Each row is a point on a landscape with many valleys, with its height.
A ball rolls from a point to the lowest of its 2 nearest points, and stops where none of them is lower. Distance is the straight distance between rows; heights are no part of it.
(172) h=2.22: [-16  -4  -6  15  -3  -6  10   5 -13  -2   3   0   6  -3  19   4   8 -15
 -22  11  16  -2  13  -1  -9   9  -5  -6  13  -4   4 -17   3   2  18   4
  -8 -13 -18 -28   3   7  13  -8   7   3  -4   5   2  28  -4  10  10 -11
   5   5  -3]
(382) h=6.49: [-15   8   5   8   9 -12  11  19 -13  15  17  16  -3   8  16  -4  13   2
 -10   7  15   0  17   5  13   2  -7  -2  25  -3  18  -3   0 -10  -4  -3
  16  -5   1 -16 -14 -14 -20  -5  14 -13   6 -14 -26  33 -22   5  16 -16
  -9 -17  21]
(311) h=2.82: [-10  -8  -1  -5   2  11 -23  13   3  26   8 -18  36 -13  15  17  15  20
  10  -6 -18  15   2  23  18   7 -18  -9  26 -13  -7  16   1   6  12  12
 -22 -10   1   6  16  15  17  -2 -22   1  15   0  -6 -28  12 -29 -18   9
  -6   4 -17]
(404) h=5.94: [  0   5   0 -21 -40  -2  14   8 -12 -31   8  24  -7  -9   3  20 -19  55
   5  12  24 -16  15   1  -6   9  -8 -34  -2   8  11   3   6 -17  25   1
  11 -11  10 -16  26   4  -1   6 -19  -1   1 -21   5  12 -14  13  26 -39
   2  -4 -10]
(899) h=4.44: [ 24  -7   3   8   5 -12  17 -28  -7 -13 -14  -5 -13  28 -15 -13  -3  -8
 -12  -1  -5  10  -9 -17 -17 -13  21  21  -8  10 -23  -4  -6  18  -9   1
 -18   9 -11  12   3   7   0  18  11  22 -25  -7  22 -13  -6  21 -24   2
  20  13   7]
(945) h=5.93: [ 29  -4  -1 -17  18  25  17   3  -6   5  -1  -2  -7  31   5  -5  14  23
  21 -24  19 -12   9 -15  15 -25  25  21 -22  22  12  12  -4  10 -15  -1
   1  12  18  20   5 -10  -3  13   7 -17  -8   5  -2   0 -10  -5   1  -8
 -15 -20  -1]
(691) h=4.37: [  5   0  10 -13   8  13   8  22   4  35  27 -18  -7  -2  19  -6  23  21
   6 -24 -33 -10  12  10  27  16 -22  -2  28  -3   3  33 -18  13 -10   4
 -10  28   8   6  -1 -11  17  -1 -26  -4  22   3  -5 -13 -14  -2 -22  23
 -17 -12  13]
(495) h=2.88: [ -9  -1  -8 -10  13  14 -27   9  12  15  -4 -15  37 -23 -13  11  19 -20
  11  -8 -23  18 -22  33  20  17 -24 -11  16 -13   6 -11   5  15  -3  -2
 -13  -7   9  18  -4 -21 -12 -27 -10  -1   6  -5 -15 -16  -5 -24 -10  44
  -5  14  10]
(952) h=3.61: [  2  -1  -1 -32 -32  17  25  -1 -26  -3  -6 -12  -3  27   9  22  21  20
  11   4  -1  -7   2   5   4   0   5  -5 -25  10   8  16 -16   0  16  -7
  11  -5  15  21   4 -14  -5   2 -10 -15  -9 -14   8  -8  -6  15   3  -7
   8  -9  11]
(865) h=5.54: [  5   4 -10   8  -8 -11  -9  -5   8 -44 -14  11   5 -23  -5   8 -22   4
 -12  11   8 -15   5  15  -2  14  -2 -18  11  -8   0 -23  14   6  13  -1
   9 -23 -14 -27  15  25  12   2 -13  15   1   1  10   7   7  11  29 -17
   7   4 -23]
(351) h=0.97: [ -8 -12   0  28  18  -6 -21 -13  10  11   8   4   5 -11  -7 -23  -6 -30
  -3   8  13  -2  16 -22 -16  -9 -12 -11   6   8   0  -8   0  10 -14  10
 -13  -5 -20 -27  -4  14  11   0   8   4  -7  15  10  -2   9 -11  -6  13
  -1  -2 -26]
(363) h=4.33: [ 17  -5  -1   0  33  -9 -46  22  22   7  -8  -9  11  -5 -16 -16 -15  -2
   6 -14  11   2 -43   8 -14 -10  13   4   3  16 -16   4  11  31 -28  10
  -9  -8  -3  16   4  19   1 -17  -3  20  -4  -2  18 -30  16 -30 -18   9
   0   2 -34]
(547) h=3.66: [-28   0  -4  -7 -26  18  27   5 -14  40  16 -32  18  10  28  17  27  16
  -9  18 -24  10  11   3   5  11 -14 -13  11 -17  -4  14 -15 -15  36  -1
 -21   9   1  10  10   1  24  13 -13  -6  -2   2  -8  -9  11  -2 -13   6
  -8   3  -2]
(651) h=2.68: [-16  -3  10   6  37 -12  -6  23  16  -4  28  23   6 -15   7 -19   8 -29
  -5  -3  17 -13  10   3   0   8 -11   8  18 -11  22 -14  11  13 -21   1
  -3   2  -6  -8 -16 -12  -3 -25  42  -3  20   0  -7  24 -17  -4   2   6
   2 -14   9]
(120) h=2.91: [-16  -7 -15  24 -11  16   2 -27  -4   2   2 -12  19 -10 -17  -4  15 -36
  -8  33 -17  18  10  -1 -15   5 -15 -12   3 -13  -1  -4  -1  -1   4   7
  -4   7 -16 -12   4   2  17   6  -6  15 -17  -4   5 -25  11   4  -4  15
  -1  15  -2]
(723) h=2.44: [  3  -6   2  13 -19   5  19 -35 -10 -18  -1  -4  -6   3 -28  -7   5 -28
 -11  17  -6  12   6  -4  -4   0  -9   1 -16 -14  -6  -2  -2   6 -11   3
  18   7  -1 -14   0  -2   3   7   7  13 -18 -16   0 -12  -6  24   1 -15
   3  17   5]
(191) h=5.65: [ 26  -9  -1 -22  29  19  22   2  -2   3  -7  -8 -22  24   5  -9  21   6
  20 -32   7  -9  -7 -13   2 -18  28  22 -37  20  -9   8 -12  16  -5 -12
 -12  11   7  16  -7  -8   0  19   0  -1 -22  10  19   6   1   4 -20   3
  -9  -1   2]
(357) h=7.03: [ -3   9   8  -3 -31  -1  11  15 -14   8 -10 -32  -1  11  21  17  17  -4
  -8  17 -16   6  -5  14  19  13  19   6  -4   2   0  16 -21 -27  23 -28
  10 -10  10   7 -20 -13 -14  -9   6 -11  12   2  -6  42 -18  13  -4  12
   8  -3  21]
(401) h=4.70: [ 15   2  -2  -5  12  14  24 -11  -2   5 -10  -9 -16  12 -14   3  14 -15
  -4  -9 -20  20 -10  -5   9  -5   3  32 -23  -8 -11   8  -5   6 -13 -21
   4  20   2  26  -5 -11 -20   5  18   0 -19   3 -20   7  15   9 -12   7
   1  12  27]
(477) h=2.54: [ -6  23 -15  29 -30 -15   4 -30   3 -21  12  17 -22 -21 -21   0 -21 -27
   3  27  -3  -4 -21  -5 -18   3   1  14 -21 -14   6 -28   7 -24   3  -3
  19  14   3 -14 -25  -3 -22  23   0   1   9  -2  -5   3   3  26  -3 -16
   4  27  29]
(499) h=6.30: [ -8   4  15   2 -25  -6  12  15 -11   7  16  17  -6   2   2  -5   4  31
 -13   4  21  -2  23  -6   9   1 -15 -30  32  11  18   8 -10 -23   2   3
  18   9   1 -20  -8 -19 -12  -3   2  -2   2 -35 -22   9 -27  11  21 -25
 -15 -19  21]
(476) h=5.31: [ 16  -7   3  -4  36   2  18  -4  -9  -7   5  16 -22  10   7 -24   7 -12
  17 -14  15  -6   5 -25 -10 -17  20  23 -27  24  -5  -6  -2   8  -7  -6
 -18  18  -8   2 -11  -4   1  14  28   4  -9  18  24  13  -8  10 -20  13
  13   1   1]
(889) h=5.30: [-10  -2 -17  13  -5 -31 -27 -16  17 -26  -8  21  12 -28 -12   6 -38  -6
  -1  19   7  -3  -4  28 -11   7 -27 -35  10 -11   2 -29   9 -23   3  -2
   8 -43 -16 -21   6  16  -8   4 -20   4  -8  -4  -6  -4  15  -8  20  -6
   1  19 -23]
(562) h=3.89: [ 25   1   0 -12  26   3 -27   4  16  -1 -31 -12  -1  11 -20  -3 -16   0
  -5 -34  -1   0 -33   5  -3 -14  23  21  -4   6 -21  -1   8  31 -19   4
  -7   3   7  27   6  10  -5 -12  -1  19  -2   5   9 -10  14 -13 -10   8
   5  13 -16]
(901) h=6.18: [ 16  -4   1  -7  16   2   3   2  -3  -8  10  22  -3  20   9 -11   2  23
  17 -12  32 -16  23 -35  15 -20  13  17 -12  14  22   4  -4  -8 -21   5
  12  15  15  13  -5 -19  -5   4  13 -19   7   7   2  17 -10   6   9  -8
  -9 -30  -2]
(39) h=7.30: [ -5  20  11 -13 -64  -6   9  31  -3 -19 -28  -9 -10  -3   3  20  -3  20
   3   9  -8 -14  -3   3   6   8  16 -22 -16   6  11  32 -25 -52  29 -22
  16  -2  23  -6 -16 -27 -13 -15   4  -5  14 -16  10  10 -31  16   1  -5
  16  -2  13]
(711) h=4.17: [ 14   0   0  -3  20 -18   4 -18   1 -21   3  18 -16  11 -12 -22 -29  -3
   5  -3  21 -22   8 -29  -4 -32  12   5 -23   9   0 -22   8   1 -27  13
  14   3  -2  -9  -6   1   2  21  10  -5   0  12   9  -1   5   3  13 -17
   3  -7 -11]
(599) h=4.58: [  1   7  19 -28 -26  36  -8   5   6   9 -20 -14   4  -7 -11  27 -12  27
   2 -16 -28  21 -12  18  38  28  12   5  14 -10 -13  11   1 -17  10   2
  20  -3  22  36   8 -17   5 -21 -11  -2   9  -7 -29  -2  -6  -4   3   3
   2   9  31]
(97) h=6.68: [ 11   6   9  -4  12  -4  14  14  -8  -5   9  18 -14   8  26   1   9 -19
 -10   2   7   4   0   6  14   5  15  28   1   2   9  -4   3   0  -3  -4
  12  -9   4  -7  -9 -15 -21   3  28 -10   2  -4 -12  40 -22  13   9 -17
   3  -6  24]
(360) h=4.02: [  2  -6   1   1  17  11   1  14  -8  24  22 -14   3  -1  14  -7  32  -2
   0 -11 -15   3   8  12  25   4  -7   7  27   2   7  25  -9  21  -8   2
  -7  10  -1  -3   2   0  12  -6   0   0   3   3 -10  10 -13   2 -13  15
  -9 -10   6]
(633) h=3.34: [ 24   5   5  -6  18  14  -6   1  18 -26 -19  12  -5   6 -14  -7 -15 -13
 -18 -27   7   2 -17  -1   8  -5  25  28   5  -4  -3  -9  13  18 -26   5
  10   4   5   8   9  -4  -8 -14  23  21  -4  -6  -3   1  -4   2  16  -5
   9   7   3]
(241) h=1.17: [  3  -4  12   8  35  10 -15  18  -2  30  10  -5 -13   8   8 -25  24  -5
  15 -13   2   0  -7 -14  -9 -18   6   8 -14  17  -6  22 -10  22  -3  -8
 -16  11 -10 -13  -6  27  16   8   6   5 -21  14  16  10   6 -14 -24   3
 -13  -9  -7]
(554) h=3.29: [-24   1 -10  13 -15  17   4 -13 -14  18  11 -26  20  -1   7  11  23 -11
  -8  20 -23  20  -1   8   6   0  -8  -7  10 -22  -1  -2  -7  -9  16   1
  -8   5  -5   0  -2   6   2   2   3   1  -4   3 -13  -1   5  -1 -10  11
  -3   7  17]
(736) h=6.88: [  8   5   9 -10 -18  -4  15  16  -7 -17 -26 -11 -18  10  17  17  -1 -15
 -19  13  -1  -3 -22   5  13  11  25  25  -7  -2   0  -8 -10 -15  19 -28
  22 -11  11   5 -15 -13 -24  -5  14  -8  11   3   3  41 -24   9   5 -12
  17   4  25]
(256) h=4.03: [ -4  -8 -13  18 -13  -9  17 -39 -20  -3   1   4  -5   2   3 -12  -4 -30
  -1  22   3  -7  16 -21 -24  -9   2  -8 -33   2   1 -19 -13 -10  12   4
 -11  12 -29 -17   0   6  15  26  -2  10  -8  18  28   3   9   9 -15  22
  12  15 -12]
(719) h=3.22: [  5  -5  -1  -4 -14   6  22  -6 -12   2  -2  -8  -2  10  11  11  16  14
   5   3   8  -3  20  -7   6  -6  -4 -10  -6  10   5  10  -7  -1   9   5
  13   6   7   2   4  -4   1   0  -7  -8  -8  -5  -7   6   7   3  16  -7
   2 -10   2]
(965) h=4.48: [ -3 -16 -15  14  13   6 -17  -2   2   4   1 -13  17 -13   5  -4  -5   6
   0   9   2  -3   4   2 -16  -2   0 -15  10   0 -12   7   7  12  13  -1
 -18 -11 -15 -18  25  42  27   2 -18   9   0  12  18 -27  27 -21  -7  -4
 -11  -5 -50]
(232) h=5.03: [  9   4  -4  12  21   8 -11 -12  11  20   0 -16   2  10 -21  -9   5 -25
  -4  -9 -27  27 -27  -4  -8  -9   0  22 -10 -13 -24  13   2  21 -19  -9
  -8  13   5  30  -9   7 -14  -1  10  11 -16  -1 -12 -21  22 -14 -16   5
  -7  18   9]
(273) h=2.33: [  8 -10  -4 -16   4  16 -36   9  16  18  -5 -13  39 -11   4  20  -2   7
  19  -9 -25  28 -19  38  26  10 -18   1  15 -18  -4   9  13  10  -6  18
 -10 -18  10  19  12   0  -3 -21 -19 -11  15  -6 -13 -30   4 -34 -15  21
  -4  10  -3]
(847) h=7.16: [ -7  12   5  -2 -53  -9  10  14 -14   7  -9 -17   3  11  20  22   9  18
  -1  18  -4  -2  10   4   3   5   6 -12 -11   6   5  23 -28 -39  27 -10
   2   1  16   0 -14 -19  -5  -7   5 -11  18  -3  -7  19 -18  13   4  14
  12  -9   2]
(735) h=3.17: [ -9   1  10   5  49   6 -15  20  18   5  19   8  16  -6  -9 -23  16 -12
   2 -22   7  -7   7   5  11   2 -10  -1  22  -8  12   3   9  27 -36  -1
  -3   0  -2  -1  -6  -3  -2 -22  25   9   8  -4 -12   9 -17 -14   0   9
 -17 -25   6]
(885) h=5.89: [ -9  15  -9   0  18 -33 -31  -4  14 -15  -4  19  -4 -17  -5   9 -37 -14
  -5  -1   9  -6 -17   0 -16  -9 -11   1  -1  -3   9 -37  15   1  -8   6
  -2 -21 -18  -2  -9  17 -15  -1   8   0  13  20 -11  12  13 -15  15  -1
  14  11  -5]
(412) h=4.40: [  3 -10   2 -25 -24  16  20  24 -15  17  20 -17   8  15  50  26  26  48
   3  -2  -2   6   3  10  12  12   8 -11  11   8  -2  34 -20  -1  37   3
 -23  14   4   8  23  -6  26   7 -17  -9  18   1   5   1 -21  12  -8   8
  -4  -5  -8]
(323) h=3.78: [ -4  13 -10  -9  -4   3  -8  -9   6 -10 -23   0  11 -17 -20  11 -10   1
  13  -3  -7   5  -7  -1   6  -8 -17   6  -9  -7  11 -16   9  -8 -15  -4
  20   5   4   7 -12 -14  -8 -15  -6   0   2   8 -13   0  17  -8  10  15
   6   4   1]
(521) h=2.00: [  1   5  -8  31  -6  -6   5 -37   7 -17   5  15  -7   4 -33   0 -12 -30
  -5  25 -11  23 -13 -12 -12  -7  -4  12  -8  -4 -13 -10  10  -3 -21   3
   2  14  -3  -6  -9  -1 -19  10  14  12 -11 -12  -9 -10  -1  18   0 -13
   6  18  20]
(274) h=4.31: [  8  -2   9 -20 -17  35  29 -12  -2  -4 -23 -15 -16  17 -22  15   4  -5
  -4 -26 -17   2  -9  -2  19   7   8  16 -26  -6  -5   9  -7   0   2 -13
  32   7  21  36  10 -17 -16  -2   7  -6 -15 -12 -21  -1   2   8   5  -4
  -2  10  23]
(891) h=1.44: [ -3  12  15  13  -3 -30   6   5  17 -21  13  39 -36 -26   9 -15 -24 -26
 -17   7  11  -2 -15  -4 -16   8   7  17  -4 -15  11 -34  12 -18  -1   9
  24  -7  -7 -20 -14 -12 -21  13  22 -17   6   2  -3  12 -12  24  -1 -28
   6   3  29]
(230) h=5.37: [  0  18 -13   1  29 -10 -31 -12  21 -26 -14  22   2 -10 -32  -8 -38 -26
  -2 -11  -3  17 -39  -9 -12  -5   6  19  -6  -4   0 -16  16   8 -41   9
  11  -5   2  24  -8 -28 -31 -13  13   9  -8  -5  -4 -27  -9  -6  10  23
  15  18 -11]
(288) h=5.67: [-10  22  -9   6  13 -32 -32  -7  25 -35  -6  35  -3 -22  -7  -6 -39 -34
  -1   5   0   8 -32   1 -24   1  -9   8   0 -13  17 -38  16   0 -19  14
   3 -22  -9  -2 -12 -14 -28  -1   4   4  10   3  -1 -12  -6  -6   8  13
  16  15   5]
(767) h=6.10: [ -1  16 -16  -1  10 -35  -8 -11  15  -7 -14   3 -22   7 -11   4 -27 -16
 -17   1  -1   4 -13 -12 -21 -16 -15   3  -6   4 -10 -22  13   0 -15  -9
   5 -15 -20   4 -10  20 -21   6  11   3  -6  19  -9   8  20   1  23 -19
   7   7   7]
(670) h=4.74: [ -6  -6  14 -18  -4  20  17  16   8  27   4 -17   7  11  24   5  32  11
  13 -20 -37  -3   2  11  20  17 -17   1   3 -21 -11  31  -9  14  16   1
 -12  20   6  12   0   0  31   3 -29  -6  -6   4  16 -18  14 -11 -29  13
 -11   5   3]
(610) h=0.22: [ -9 -10   1  29  30   6 -30  -6   8  29  24   6  -5   4 -10 -40   9 -22
  17   8   0  10   4 -28 -20 -16  -1  -5  -3  19 -15   2  -2   4 -17  -3
 -10   5 -17 -15  -6  19   7   2  18   9 -13  15  15  -9   9 -21 -29  19
  -4  -8 -18]
(253) h=2.64: [ -2 -11  -6  -2   8  21  22  10 -14   7   7  -6   0   9  26  -3  33  12
  20 -10  16 -14  14 -12  -9  -4   9 -14 -19  12   0  24 -10  22  21 -13
 -20  12  -4  -7  18  12  38   9 -23  -3 -12  11  37   8   6   8 -10  14
 -18 -14 -17]
(95) h=3.60: [  5  -6  13   8  38  12 -15  23  20  23  16  -6   4 -10  -9 -28  20  -4
  10 -36  -9  -8   0  15  15  10 -12   6  21  -2   5  29   1  39 -29   0
  -2  13   1  -2   2   5  12 -15   5   8  -3  -5  -1  -5  -8 -14 -17  14
 -19 -10  -5]
(45) h=4.36: [-16  -8 -14  23 -21 -10  19 -16 -29  20   4   2 -16  19  14  -3   8 -17
   4  24   9 -10  23 -19 -25  -4   1  -9 -31   2   6 -15 -16 -18  23  -1
  -5  -2 -17 -17  -8   4  -4  11   3 -17  -9  14   4  32  13  13  -3  10
   3  12  -5]
(744) h=5.06: [-11  -7  16   8  11   3  -4  15  12  42  15 -17  12   8  13 -13  27   1
  16 -16 -33  -5   7   1   5  -1 -11  -2  11 -11 -23  35  -1  13   6   0
 -11  11   9  -4  -2  15  23   5 -26  -4  -6  -1  15 -35  23 -35 -21  -2
 -25  -9 -15]
(783) h=4.04: [-20  -5   4 -31 -35  10  27  18  -3  16   3 -16  14  -9  30  32  15  44
  -6   6  -9  11   1  14   1  29 -11 -15  21  -6 -14  24 -12 -20  56   2
 -28   9  11  10  18  -3  25   0 -11   8   3   1  -4 -18  -2   4   0 -11
   8  -5  -6]
(86) h=2.11: [  5  19   6  12 -12 -31  14 -22   2 -29   4  33 -37  -8 -16  -2 -25 -18
  -8  14  -4  -5 -26 -17 -17  -7   6  35 -21  -8   3 -32  13 -22  -1   3
   6  10  -1  -3 -21 -12 -28  30  22  -9   2   2  -4  -2  -6  29 -15 -16
  22  18  28]
(693) h=2.75: [-17  -5   2   2 -13  -4   6  10  -4   9  -3 -11  10 -15   0  13   9  15
  -6   5  10  -4  26   7   4   6 -23 -18  25   3  10  -4  -1 -16  21  -2
   0  -3  -1 -13   0   2   7 -16 -12  -3   6  -1 -16   8   8  -5  12   1
   0  -7  -4]
(616) h=4.10: [-11  16   1 -14  -8  -2 -20  29   4  33  19 -18  16  -9  -4  14   1  14
 -12   0 -10  18   3  34  30  21  -8 -17  40   1   7  -5  -1 -22  -2 -14
 -13  -3   0  16 -21  -7 -19 -27  -4  -5  32  -8 -43   7 -14  -9   5  18
  -5 -16  32]
(975) h=4.71: [  7   7   4 -20 -20  14  12  26 -20  -8  -2 -20  12   3  32  26  21  36
  -9   6   6  -2   4  15  21  17  20  -8  14   6   3  21  -5   2  32  -8
  -5  -5   8   3  10  -4  20  -9  -6  -3  12  -6   2  29 -27  18  12  -4
   2  -9   1]
(689) h=3.97: [  2   0   3 -31 -33  28  27 -14 -21  -3 -17 -21 -15  19  -9  28  18   9
   2  -1 -14   0 -17   3   9  12  15  14 -32   3 -10  14 -18 -16  14 -25
  25  -7  18  45   2 -14 -17   1   3 -22  -5 -15   0   8  -7  13  -4  -2
   6   2  32]
(195) h=3.75: [ -3  -5   0 -17   6 -11 -22  35   3  43  26 -13  21  -4   8  17  10  33
  -5 -13  -7  11   9  33  25  19 -15 -12  40   0   8   7   2   0  -4   4
 -27  -1  -3  12  -6   8  -3 -14  -9 -12  37  -4 -30   8 -19 -21  -8  12
 -15 -15  14]
(203) h=1.68: [-23  -9  -3  34   5  -5 -10  -5 -14   2  14  17   7  -4  19 -12  -3 -23
  -7   5  28 -11  26 -14 -16   1 -10 -17  24  -8  11 -24   6 -10   9  15
  -8  -7 -20 -37   8   3  15  -3  10  -9  14  19  -1  18 -14  -9  -2  13
  -7   1 -21]
(270) h=4.12: [ 13  -4   4  22  12  -9  -6 -19   5 -22 -12   3  -5  11 -20 -18  -4 -27
 -16  -4  -6  14  -4 -13 -13  -2  14  16   8  11 -15  -4   4  24 -20  10
  -9   7 -10   2   4   3   8  -6   8  32 -14  -8  24 -25  -5  11 -16   9
  13   9 -14]
(629) h=5.00: [  8  -5   5  14  36 -22  15  -9   0  -7  21  37 -30  15   5 -31 -13 -21
   8   8  10   3  13 -34 -20 -13  10  25 -23  19  -6  -9   9   1  -4   6
 -24   5  -4 -13 -15  -9  -6  20  40  -7  -8  16  19  13  -5  16 -20  -4
  19  -1   7]
(922) h=5.04: [-18 -14 -21  17  13 -17 -31 -13  14  -4 -14   4  27 -23 -15  -1 -27   2
  11  24   1   4   4  18 -17   1 -41 -32   7   2   4 -15  11 -16  -2   2
  -5 -26  -6 -11  12  10  -5  -6 -21  -3  -2  -5  -8 -33  28 -25  14   6
  -7  -1 -37]
(615) h=4.90: [  0   1  15 -28 -31  19  -2  21   1   4  -3 -23  10 -10  17  25   8  34
  -7  -4 -16  10   6  24  33  14   4  -3  20  -2  -1  20  -5  -5   9   2
  -3   3  11  13   4 -12  19 -17  -9   6  23  -2 -14   7 -12   3   1   6
   8  -4  10]
(64) h=4.77: [-22 -20 -17  21   9   2 -20  -9  12  10  -8 -11  24 -27  -3  -7 -13  -6
   4  15   1 -10  28   0 -21   5 -29 -29   8  -3  -6  -7   2  -4  16  -2
 -19 -14 -16 -16  14  16  15  -4 -24   1  -2   5   2 -26  27 -27  -1  21
  -6  -2 -46]
(724) h=3.16: [-18 -10  -2  -8 -13  12  32  -3  -5  17   3  -8   2   4  18  -3  13  12
   6   0   5 -18  34 -20 -13   2 -14 -28 -13   6  -3  15  -6  -2  27  -9
 -15   7  -8 -11  19  13  33  10 -29  -6 -11   6  21 -12  26  -5   0   6
 -11 -10 -26]
(289) h=4.69: [ 11 -14  11  16  19   1 -32  -1  12  17  -1 -13   3   5 -19 -29  -5 -10
   9  -2  -3   0 -26  -3  -9 -14  13  10  -4   6 -15   8   0  23 -34   8
  11   4   9   8  -3   1   7 -16  -2   9 -13  -1  16 -44  23 -26 -11   5
 -13  -3 -32]
(947) h=4.18: [ -2  15   3 -22 -29  22  -2  -6   5 -15 -27  -1   1 -16 -28  15 -20  21
  10 -11 -12   8  -8   1  16   0 -10  -4   1  -8   3   2   8 -17  -6  -1
  30   0  28  22   3 -20  -1 -12 -12   2  -1  -3 -25 -17  12  -5  16 -12
   5  -1  18]
(809) h=3.35: [-10   8  -6  -4  11  13 -18   3  15  18  -3 -14  23 -19  -5   5  11  -8
   5  -5 -13  11  -3   9  15  -3 -18   6   3  -6  13  -7  -2   7 -15  -2
  -1  11   5  18 -13 -11  -7 -25  -1  -2   8   7 -21   2  11 -17  -9  30
  -2   1   6]
(953) h=5.05: [  9  -5  -9  16  17  -3 -32 -11  18  -5 -15   0  12   0 -35 -11 -19 -21
  -1   4  -9  21 -36   2 -18  -4   1   5  -2   0 -11   4  11  17 -39  13
  11  -6  15  27   3 -13 -19 -18  -4   1 -13 -11  -9 -48  19 -11  10  16
  -4  12 -20]
(145) h=4.54: [  3   0 -11   0 -14 -31   9 -33  -2 -20  -4  15 -19   8 -17   3 -30  -1
  -1   7  10 -28   6  -4  -5 -20  -1  -9 -26   3   2 -23   3  -8  -1   7
  17  -9  -6 -13  -1  11  -4  39  -6  -1  -9   6   7   7   7  14  21 -25
  -3  11  -5]
(796) h=2.09: [ -4  11  11   8  12 -12  -9  13  17 -28   5  29  -4 -17   7  -8  -8 -21
 -19  -5  18  -5   0   4 -14  10  -2   6  10 -16  15 -33  16   8 -12   9
  12 -10 -11 -23  -7  -2  -8 -17  15   1  16  -5  -2  20 -10   8  20 -22
   4 -11  16]
(850) h=5.73: [  0  -2 -11  -7 -22  -8  10 -10 -11 -38  -3   7   9 -18   2  12 -23  32
   0  12  16 -24  12  10   0  11   5 -30  -6   1  -1  -6  12   1  20   2
   4 -17   4 -25  28  29  12  12 -19   7  -4  -6  12   8  -4  19  30 -37
   4   2 -29]
(639) h=3.65: [ -5 -10 -11 -11 -15   5  14 -30 -12  -3  -8 -11  -1  -5  -7  -7  10  -7
   2   6  -8 -12  19 -12 -11  -3   3 -13 -34  -5   5  -5 -13  -7  15  -4
  -5   7 -18   0   3   9  33  18 -25   9 -14   9  26 -14  32  -1  -8  23
   9   5 -17]
(96) h=3.74: [ 15   1   0  -7  21   3  -5  17   0 -10   3   9  13   7   4   2   0  17
  -5  -5  20  -4   9   3   7   0  13   4   8  -2  -3   4  21  16 -13   4
   7  -5   2  -5   8  18   2  -8   4  -2   3  -2  -1  15   5  -3  36 -29
 -14 -19  -2]
(328) h=7.44: [  3  18  16 -14 -45  -4  19  23 -12 -33 -15   8 -21   1  10  14  -7  19
   2   4  17 -30   3   6   8   2  16  -6 -12   5  22   1  -9 -29  22 -14
  30  -7  15  -5  -8 -22 -17 -11  -6 -11   5 -13  10  22 -21  21  19 -16
  10 -11  15]
(144) h=4.83: [ 12   4  -3 -11 -19 -21  10 -35 -28 -24 -14  -5  -7  10 -14   9 -14  -8
  -2   5   2 -14  -8   0 -10 -13  12   1 -22   1   8 -24  -3  -6   7   9
   1  -5  -6  -2  -1   5 -10  25  -3   5  -3   5  14  -1   5  16   7  -8
  22  14   7]
(663) h=2.83: [ 14  10   6  -4  -6   5   2 -11   1 -37 -16  21 -13  -1 -16  -8 -30 -18
 -11 -12   3   4 -22  -5   5  -3  27  31  -1  -9   8 -27   8  -8 -18   9
  27  -1   5   5   1 -17 -23   8  22   6   1  -8 -10   2 -14   7   6 -20
  15  15  22]
(855) h=4.11: [ 11 -10  -1   8  21   9  -9  16   3   7  10  -6  16  -2   5   0   9  23
   6  -8  14  -8   9   1  -3  -1  11  -7  19  10  -9  17  13  22   5   2
 -11   0   7 -14  18  36  19   2 -12  -4   4   2   5   4  10 -13  17 -19
 -17 -17 -24]
(166) h=4.68: [ -7  -8   4  34  17 -12  15  -6 -23  17  19  26 -19  19  14 -22   1 -23
   9  23  11   3  19 -27 -16  -6   2   7 -13   6   0  -7  -4 -10   9   3
 -13  -1 -12 -13 -11  -9  -4  12  32 -24  -6  23   5  32   3  17 -13   4
   7   4   3]
(747) h=3.77: [ 18  -6   0   7  15  -8 -10 -18   9 -28  -7  11 -13   7 -15 -18 -16 -13
 -10  -3  18  -9  -1  -2  -3 -10  17  10  -1   5  -4 -13   6  24 -28  17
   8   3   0  -6  -3   4   5  -3   9  20   0  -3  17 -10  -5   7  11  -7
   7   7 -17]
(413) h=6.11: [ -4  12   8  -7 -37 -12   6  15   1 -15   1  21 -12  -9   1  17 -10  44
  -3   7  30  -5  12  -3   5   1 -12 -27  14   2   9   1   7 -27   4   6
  27  -8   8 -14   8  -6 -20   2 -16  -3   0 -24 -15  13  -4   2  24 -46
  -9 -10  15]
(52) h=1.98: [ 10  -6   4  10  36  18   4  21 -11  28  13   3  -7  18  30 -20  31  16
  22 -13  14  -9   4  -6   2 -10  12   5  -3  20  -3  48 -13  24   2 -11
 -14   9   0 -11   8  15  27  14 -10 -15 -10   9  28  23 -14   1  -3   5
 -32 -19  -1]
(376) h=3.28: [-14 -15  -2  -4   8   0  -7  28  10  44  23   0  27 -10  14  16   8  31
   5 -13  -2  12  20  15   2   9 -27 -16  42   4   0  14   2  -7  23   0
 -35   4  -3  -1  13  21   5  -7 -15  -9  26  -1 -16 -25   7 -32 -10   6
 -18  -9 -11]
(452) h=4.76: [ 18   4  -7  -8   0 -24   9 -46 -12 -15 -30 -13 -11  24 -33  -1 -29  -7
 -14   2 -12   4 -18  -8 -22 -20  19  12  -8   1 -27 -13   2   0 -10  10
  -4  -8  -4  19   4  11  -8  30  -3  26  -7  -7  17 -26   1  14 -14  -5
  18  16   9]

Where does a ball stop that starts at each point below?
(885): (891)
(975): (521)
(452): (891)
(615): (273)
(476): (610)
(691): (891)
(767): (891)
(64): (610)

Two balls start at each pair of points below. Name the first point that both come to, or write none.
(945), (689): (610)
(670), (952): none
(39), (274): (719)
